Points, in no order, along strands that fork, close into loops and pass close to each other.
Points whose rows are less than 51.6 apart are linked; no others are. Some points are linked to none.
vad: [ 10   9  14 -12  -7   8 -22   2   0  -5  -7  -6  14   0 -13   3 -16  11
 -11   2  17  15   4  14]
lubak: [ 16 -15   2   8  -1   6  -9  -3  12  -3 -12  -7  -7   4 -12  -3   3  -2
   3 -24  19   9  -3  -4]
Bodu: [-21   2 -18   0  -5  22   8   8  13 -19  -3   3 -15 -12   9  10  21   6
   2 -15  32  -5  -9  12]
Vufa: [ -2  -6  -1  -4 -10  -4   7  11   4  -1  10  -5  -3   4  -8   9   6   0
  -6   3   9  -2  17  16]
muka: [ 10  16  15  -9  10   1  -3   5  -2   2  12  -3   9  -7 -18  -4  -6  20
   7 -14  -4 -10  40   0]
maf: [ 10  -9  -7 -14 -13 -11   9   6 -15  18   5   0   8   9  -5  -2 -29  -7
  -3  13 -11   5  13  19]
Loze: [  5  25  12  -6  10  -2  -1   6   1  -4   0 -11   5   6 -19 -12  -7   7
   7  -6  -9   9  37  15]
Dizu: [-12  12 -16  -2  -3   2   9  19  -6  -9   4   3  10   7  14   5   6 -12
 -13  20 -17   9 -14  -5]
dudu: [-10  10   5  11  -9  -4  11  21  -1   9   4  15  13  16  -2  -6  12 -12
 -25  20 -16   5   0 -19]
vabob: [  3  12  15  -3  30  -1 -35  -4   8 -16  -1 -20  -1 -13 -30   0  12   5
   0 -14   1 -20   0  -8]
zufid: [  6   1   3   4  12  11 -32  -9   2 -13   4  -2   2   5 -23   1   1   8
 -14 -17  13 -16   4 -12]
gezi: [ -4  -6  -4  13   3  -1 -19 -25   5  -6 -13  14  -5  10  12  -6  -2   0
   3 -10  -1 -10  -7 -12]
Neb: [ 24   0   7   0   4 -17  -7 -22  -2  -3  -8 -21  12 -10  -4 -12 -13  -5
  10   5 -18  -5   1   5]
molod: [  6  -9   2  -3 -13   5   2   9 -10  19 -14  23  -5   2  10 -10 -24  -8
   1  -4  -1 -13 -16  -6]
Kulod: [  6   0 -10   2 -12   0  -2 -13  12 -16   0 -15  -2   2  -8  16  17  15
   9   1  18  33  -4  18]
semon: [-14   6  15  13  -3  -5   8   7   7 -11   0  -3  -3  -8   1   9  26  10
 -13  19  26   7  -9  -7]
mada: [  9  26  15  -6  17   4 -17   5  10 -20   0 -24   6 -18 -15   8   8   3
   2   0   6 -10   4  13]
neze: [  9  15  -1  -2  -9   4   1 -24 -12  -2  -8   8  -1  13  14  -5 -14  20
   2   8 -12  16   8   3]
Vud: [ -2  -1 -15  -4  -1   1  20  15  -3  17  -1   4   4  -7   5   0 -10 -19
  17   9  -7  14 -26   0]
nos: [  5  11  25  -1  31 -10 -23  -4   2   2   2  -9 -11 -21 -10  -7  12  10
   7  -6   3 -28   3 -10]
devis: [  7 -10  12  12   0  -4  11  -3   7   8  -7   4 -18   8 -11  -7   9   8
   6 -17  20   7   7 -20]
fisat: [-29   0 -13   0   2   6  33   5   1  -5  10  -3 -12 -17  23   9  26   7
   3   8   7  -1 -15  -1]
vupum: [-11  14  11  21  -3  -7  -1   0 -11  13   3  29   6  17   6 -12   9  -5
 -15  19 -13 -13   4 -27]
tadiz: [-16 -20 -14   5   5  -6  -4   1  11  -2   5 -11   5  -2  17  -8  14 -29
   7  10 -17   6 -22 -10]
pogu: [ 10 -22  -1   1  -3  -1  -3   6   4  16  -8  -5   0 -30   1  -5 -12 -20
  23  -4  13   0 -29  10]
susir: [  6  26  13 -12  10   0   6  15  -7  10 -11  -5   8   2 -12 -15 -18  -7
   6   4 -20   7  20  14]
riveb: [ -9  -5 -11  18 -13  -1   3 -14   4  -2 -12  17 -10  10  23  -5  14   2
   9  -9  13   7 -18 -13]
fen: [  9   3   7   3   7 -10  -1   2   3  -4   9 -11  15  17 -17  -7   3  -9
  -3  -4 -14  19  30  -5]
vadef: [ -9   5 -25 -12   1   8  10  10   5  -2  -7 -10  -1   4  -9   4  -3 -12
  14  -9   8  22  -2  32]
Gasog: [ 10  -1  -1 -20  -6   8  11  -9 -20   8   3  -2   8   8   3  13 -24  14
  -4  12 -14  24  -1  11]
fosek: [  5  21  18  13   3 -11   8   8  -6  21 -11   7   9  -1  -7 -25 -13 -17
   7  17 -29  -1  18   7]
fil: [-12   3  -7   2  -7   9 -34   8   9 -14  -4  13   5  -5   0   3   0 -12
 -11   3  25 -24 -12  15]
tem: [  2  -5  21 -10  14 -14 -18  -8  12   4  -2 -19 -12 -25   2   2  13  11
  13  -7   0 -29  -9   1]
Rik: [ 19  -1  14 -16   8   8   8   9  -5   2  12 -10  -9 -18  -9   5  -5   7
   0 -14  -1 -22  23   5]
neleg: [  7  -8 -21   1 -10  -4  -5 -26   3 -11   8  -9  -3  -5  12   9   6  10
  10   0  -2   7  -7  20]
deto: [  3 -14 -25   0  -7  -5   1 -37  -1  -8  11  -3 -10   2  27   6   2   9
  12   1 -23  -7  -2  11]
guf: [ -3   4  -2  -7 -15   1  31   4 -16  17  -3  16  -9  10  20   1   2  18
  -2   4   0  18 -13 -16]
lar: [-22  10 -32  -4  -5   7   8  12  -1 -17   7  -5  17  11   4  12   6 -15
  -4  12 -11  30 -15   7]
dilad: [  4   5  -6   9   0 -12 -28 -37  -1   1 -12  12  -5  13   4 -17 -11   5
   0  -7 -11 -25   4  -9]
pebot: [ -3 -15  11   0   8  -8 -26  -7  -2   5  17   9  -1  -2   4   0  -6  -3
 -18   6  -4 -33   2 -13]
bobok: [ -1  24  12  -4   0   6  19  15 -13  11 -11  17  -6  -1  15   0  -4   9
   1   7  -8   9 -11 -16]
Fubi: [  2 -15 -20 -10 -11 -11   8   7  -5  19  -8   1   7  17 -21  -5 -23 -19
   5   1  -5  15  10  32]
nagub: [ -6 -23 -15   0  -9  -4  11 -22  -2   2   8   6 -16   2  30   4   7   4
   6  -2 -10 -21  -3  -3]
fimit: [ -3  14  -1  -6  -1  -3  18  22 -12  24 -11  13   6  -3   8  -8 -14  -9
  11  19 -12  15 -18   7]
Duva: [ 19  -3  -1 -11  -6   3 -15  -8   6  -5 -14 -17  12   7 -17   1 -17   7
   0  -2   6  32  -1  24]
lef: [  0  10  -4   5  -8   5   1 -24  -7 -14  -6   3   5  17  19   4  -1   8
  -4  11 -14  26 -10 -12]
gagi: [ 12   0  15   3   0   5  -3   8 -13  18 -12  24   3  -2  -1 -17 -26 -10
  -1  -6  -7 -23   7 -10]
Vid: [  3  10   8   0  10  10  17  -3   2  -9 -12 -11  -2  13  -8   4   4   9
   0  -8  -8  42   0 -15]
bezu: [-13 -21  -2   3 -10  12 -16   6  13  -6   1   7   0  -5   3   4  10  -7
 -14  -8  25 -13 -19  -7]
vuk: [ -9  -5 -10  12 -17  -6  28   2  -3  13 -12  20 -14   8  19  -4  16   6
   5  -1   9  11 -15 -10]
rul: [  1  -8   8  -4  16 -13 -14  -6  16   1  -3 -21  -6 -27  13  -5   8  -8
  14   0 -16 -16 -14   4]
zezek: [ 13 -11   4   4 -10   7  -1   0  -2  17 -16  13  -9 -15   9  -7 -16   1
  11 -11  23  -1 -24  -1]
roga: [  3 -18   0   8 -13 -11   7 -17  -1  12   4  14 -18   3  20   0   8  10
   1  -4   8 -27   5  -8]
Boz: [ -1   9  22  11  10   4 -19   8   3  -4  -1   6   5   1 -18  -6   1   2
 -10   0  22  -4   4 -17]
rogon: [-12  21   3  18  -7  -9 -12  -6  -9   4  -1  27   7  16   8  -8  -4   2
 -10  22  -5  -3   8  -3]
Merab: [-21  11 -31  -9  -3  13  11  15   5 -17  -1  -7   8  18  -7   9   7 -13
  -1  -4   2  26  -2  23]
Milat: [ -7  -1 -14  -6   9   1  23   0  -2   5   9  -6  -1 -14   8  12   0 -11
  21  10  -9  14 -17   6]
zafi: [  5 -13  -4   4  -4  -8  18   8   2  -1   8 -11   7  19 -13   1   3 -11
  -9   4  -4  18  15   1]
leba: [-12  10  16  -1   3   8  -2   6  -4 -12   4   0  -3 -10  16   9   8  12
 -12  15   8  -8 -13  -8]
Sazi: [  1 -22   5  10  10 -19 -15  -6  22  -1  -1 -19  -1 -18   6  -9  17 -22
  15   6  -7   0 -22  -1]
Mep: [-14  11 -10  -4  12  -1  41   3  -8   2  11 -10  -8 -15  20  16  12   1
  13  17 -13   6  -8   1]
vip: [-22   4 -20  -8   7  22  26  11   6 -13   3  -6 -14 -20  12   8  16   2
  11 -13  11  -8  -8   5]
Kupo: [ 23  -3  18   5   2  -8  -8   1  -7  16   0  11  11  -1 -12 -20 -27  -4
   7  -9 -11 -20  24 -13]
tari: [  9  -7 -13   7 -13   7  -6  -8  10  -5 -18  -5   2   9  -9   3  -4  -1
   7 -17  20  33 -13  10]
pogif: [ 13  -3  -1 -10   9  -2  -1  -6   4  -5   3 -21 -19 -18 -10   8  14  15
  13 -22  -1 -25   8  13]
Ren: [ -4  -7 -26 -17   2   8  24  13  -1  15  -6  -2  -1   7 -18   9 -18 -18
  15 -11   1  16   2  26]
Gad: [  9 -11  -2  -4  -2 -12  -5  14   6  -4  21 -10   0  -5 -15   6   8 -10
 -12   6   6 -29  17  20]
tolup: [-19 -21   8   2  10  -3 -21   1  10  -1  10   2  -7  -8   6   8  10  -5
 -19   2   4 -29 -12 -13]
Vogo: [  1 -14  10  14   1 -11   1  -7  -5   5  13  11  -6   2  -3  -1  10  16
  -5  -8  12 -14  23 -27]
fet: [  4 -12   3   1   0  -5 -17 -11  -6  -7  19   0   8  11   1   4  -8  -8
 -20  11 -14 -16  13 -15]
Ropuf: [  3 -25 -15  -5   5   7   0 -12  -2 -13  11  -7   2  15   6   8  -5 -15
 -14  -8 -32 -16   6  -7]
tol: [-11   7  14  -1   2  -2  27  16   4  -3   2 -10  -8  -2  -5   1  20  10
  -6   5  14   9  10  -1]
mubuf: [ -9  13  -2  -4 -12   9 -23  12   3 -12   0  13  10   7 -10   4 -14   2
 -20   3  22  -9   8  16]
Merav: [  8   7  13 -10   1  19   1  -1 -10  -6   7   4  -5  -9   8  13 -12  20
  -8   0   0 -13   6  -1]
Ninam: [ 19   2  11   6   3 -16 -16   4  -5  17   8   5  19  -2 -20 -12 -11  11
   9 -14  -6 -11  40 -10]
fene: [ -1   3  -4   4  -2  12   4  -5  -3 -19  -4  -3  10  20   1   7   6   4
  -9  -4 -11  37 -10 -18]
Babov: [ -6  -6  18   4  -2   9  -5  18  -3   0  11   8  11   5 -19   2   2   7
 -26  -1  27   0   7 -23]

A fork is a point with three links, a tip a point with one. Leave the first point through the second and follow the links. Name the first fork or tip that comes.
fene, lef -> rogon
Vogo, roga -> tari
mubuf, fil -> Ropuf
dilad, gezi -> Bodu
vadef, Ren -> Vid

A piece is all that can be reached along the links. How many separate loops has the piece of each point below (a circle has one, a figure eight two, a Y none), and how many tips (points with one link)?
rul -> loops 1, tips 6
bobok -> loops 0, tips 2
mubuf -> loops 1, tips 1
rogon -> loops 0, tips 2

Name the points in between on the shortest way along the links from the first point to the second, in order.
Vud, gezi -> fimit > bobok > guf > vuk > riveb
maf, Dizu -> Fubi > Ren > vadef > Merab > lar
susir, zezek -> Loze > muka > Ninam > Kupo > gagi > molod
devis, bezu -> lubak > tari > Duva > vad > mubuf > fil
fen, Boz -> Loze > muka > Rik > pogif > tem > nos > vabob > zufid
Bodu, fimit -> vip > fisat > Mep > Milat > Vud
